Points, in no order, along strands that fork and pass close to each other.
Points whose rows are less than 53.9 apart are linked; no others are. Some points are linked to none.
q_656: [-81 -15  36  15 -38  56 -26 -46 -16  53 -41 -23]
q_791: [-11 -60 -24 -40   1  -8 -49  32 -22  28  65 -72]
q_682: [ 27  38 -26  15   2 -53  66   4  57 -62  -3  36]
q_169: [ 15  -4  24 -20  59 -57  28  83 -23 -92  34  21]
q_612: [-101   -5   43   17  -45   72  -33  -53  -18   69  -56  -29]
q_103: [ 55  12   4  39 -13   7   1 -55  -7  41 -14   2]
q_836: [-77 -23  33   5 -37  52 -14 -44 -17  35 -30 -14]
q_525: [-13 -12  53 -85  35  53 -30 103  -5 -28 -35   6]
q_109: [ 31 -69 -17  -4 -14   3 -47 -30  -4  37  42 -41]
q_742: [ 81 -12 -40  51  17  13 -38 -49 -63  99  71 -31]
q_339: [-24  22  26 -50  26  20 -10  80 -26 -69 -33  11]
q_274: [ 86 -63 -33  14   9   5 -48 -40 -20  58  67 -28]
q_363: [-29  11  35  39 -31  30  -1 -56  13  40 -46   4]
q_149: [ 18  37 -23  15  12 -64  48  29  53 -69   8  34]
q_630: [ 42  38  13  38 -20  -2  41 -52  15  19 -39  20]
q_761: [-10 -32 -12  -4 -20  -5  -6 -20  12   0  12 -18]
q_91: [-18  32  23  42 -32  40 -15 -58  13  56 -59  -3]
q_618: [ 64   7 -45  59  12  17 -37 -53 -70 103  55 -32]
q_325: [ 12  10  15   2  49 -77  31  74   6 -86  31  26]
q_230: [  -2  -88  -27  -58    8   -5  -73   51  -42   57   87 -104]
q_490: [ 33  28 -23  15 -10 -43  66 -15  52 -42  -7  30]
q_789: [ 10  24  -1   9  41 -74  29  61  16 -81  28  23]
q_831: [  8 -73 -19 -24 -13  -5 -46 -17  -4  33  47 -55]
q_31: [ 53  13 -37  14   2 -58  38   2  49 -36  19   3]
q_364: [ 90 -44 -38  35  21  16 -46 -48 -43  82  76 -29]
q_931: [ 27 -26  16 -13  60 -73  25  84 -16 -62  73  -4]
q_465: [ 25  71   2  49 -37  28 -11 -66  -6  63 -54  -2]
q_78: [-51  31 -12 -17   0 -14  15  28   3 -69 -19  32]
q_326: [ 46  17   2  36 -14   1  23 -50  10  28 -27  11]
q_937: [  3  52  26  43 -29   4  58 -51  36   6 -60  37]
q_299: [-15   9  39 -66  29  40 -15  98 -14 -52 -39   7]
q_546: [-41  37 -16  -3   4 -24  30  13  25 -72 -18  47]
q_526: [ -7 -26 -22 -10  -5 -21  -2  -4  20 -12  29 -17]
q_340: [-21   8 -21  -3  -5 -31  19   6  27 -36   8  11]
q_69: [ 65 -63 -23   5   0   4 -51 -39  -8  49  49 -36]
q_436: [ 32  88 -20  53 -39  21  -8 -76 -30  63 -46   2]
q_303: [-15  41  -6  15 -13 -26  60 -15  46 -60 -28  59]
q_849: [ 30  30  -8  22 -13 -24  69 -33  44 -28 -30  39]
q_529: [-30   1  -8   7 -15 -12  25 -18  29 -30 -13  23]
q_466: [ -3 -62 -25 -26  -6 -13 -45   2  -6  24  57 -60]
q_519: [-64  -1  -6 -16 -18  13  10  -6   1 -36 -16  15]
q_118: [-16 -50  37 -96  47  62 -65 107 -23  28   9 -14]
q_928: [ -18  -36   63 -101   35   54  -39  109    6  -15  -39    8]
q_769: [  6  56   8  49 -35  34 -10 -64   2  59 -67  -3]
q_663: [-40  -1  23  26 -28  26   9 -49  14  21 -40   6]
q_684: [ 66  25 -24  54  -5   8 -17 -61 -49  77  16 -12]
q_500: [-64   6  -9 -31 -10  15  -3  18 -12 -46 -12   8]
q_435: [-25  35  10  24 -22  -5  60 -34  46 -34 -43  55]
q_53: [ 27  62  19  47 -26   2  52 -52  19  18 -62  27]
q_334: [  3  30   8  30 -23  -7  59 -41  39 -17 -39  41]
q_132: [ -13  -58   58 -105   45   57  -54  111   -3   10  -16    1]
q_718: [-49  15 -10 -27   3  -4  -2  40 -11 -58  -7  13]
q_470: [ 54  40 -44  60   0   9 -28 -60 -66  98  36 -24]
q_610: [-10 -66  32 -94  60  63 -66 114 -34  43  31 -22]
q_98: [ -5 -70 -21 -51  15 -10 -59  49 -36  40  84 -98]
q_680: [-53  -6   2   4 -22  10  13 -30  15 -16 -19  17]
q_14: [-62 -11  16   2 -29  27  13 -38   7   7 -31  13]
q_900: [-42  27   2 -35  17  14  -3  57 -22 -61 -20  13]
q_747: [-23  33 -20  10  -5 -35  45   5  43 -66 -16  48]
q_273: [-82 -19  15  -9 -29  45   1 -32  -7   7 -27   4]
q_131: [ 24  26 -19  15  26 -77  40  43  46 -66  29  16]
q_708: [ 23 -28  20 -26  64 -61  21  91 -29 -76  58  14]
q_938: [ 66  23  -5  46  -5   8  -3 -60 -32  55  -6   1]
q_32: [ -9 -10 -21  -5   8 -42   5  20  18 -32  33 -12]

A fork is a point with three links, a tip a point with one. Leave the first point through the second and follow the links. Name the first fork or tip that comes.
q_14, q_663: q_436
q_132, q_928: q_718
q_789, q_131: q_334
q_831, q_466: q_230
q_526, q_32: q_680
q_769, q_91: q_14

A fork is a point with three links. Follow the links from the first point to the second and name the forks in between, in order.
q_519, q_339: q_718
q_769, q_656: q_14
q_273, q_519: q_14 q_680
q_78, q_937: q_334
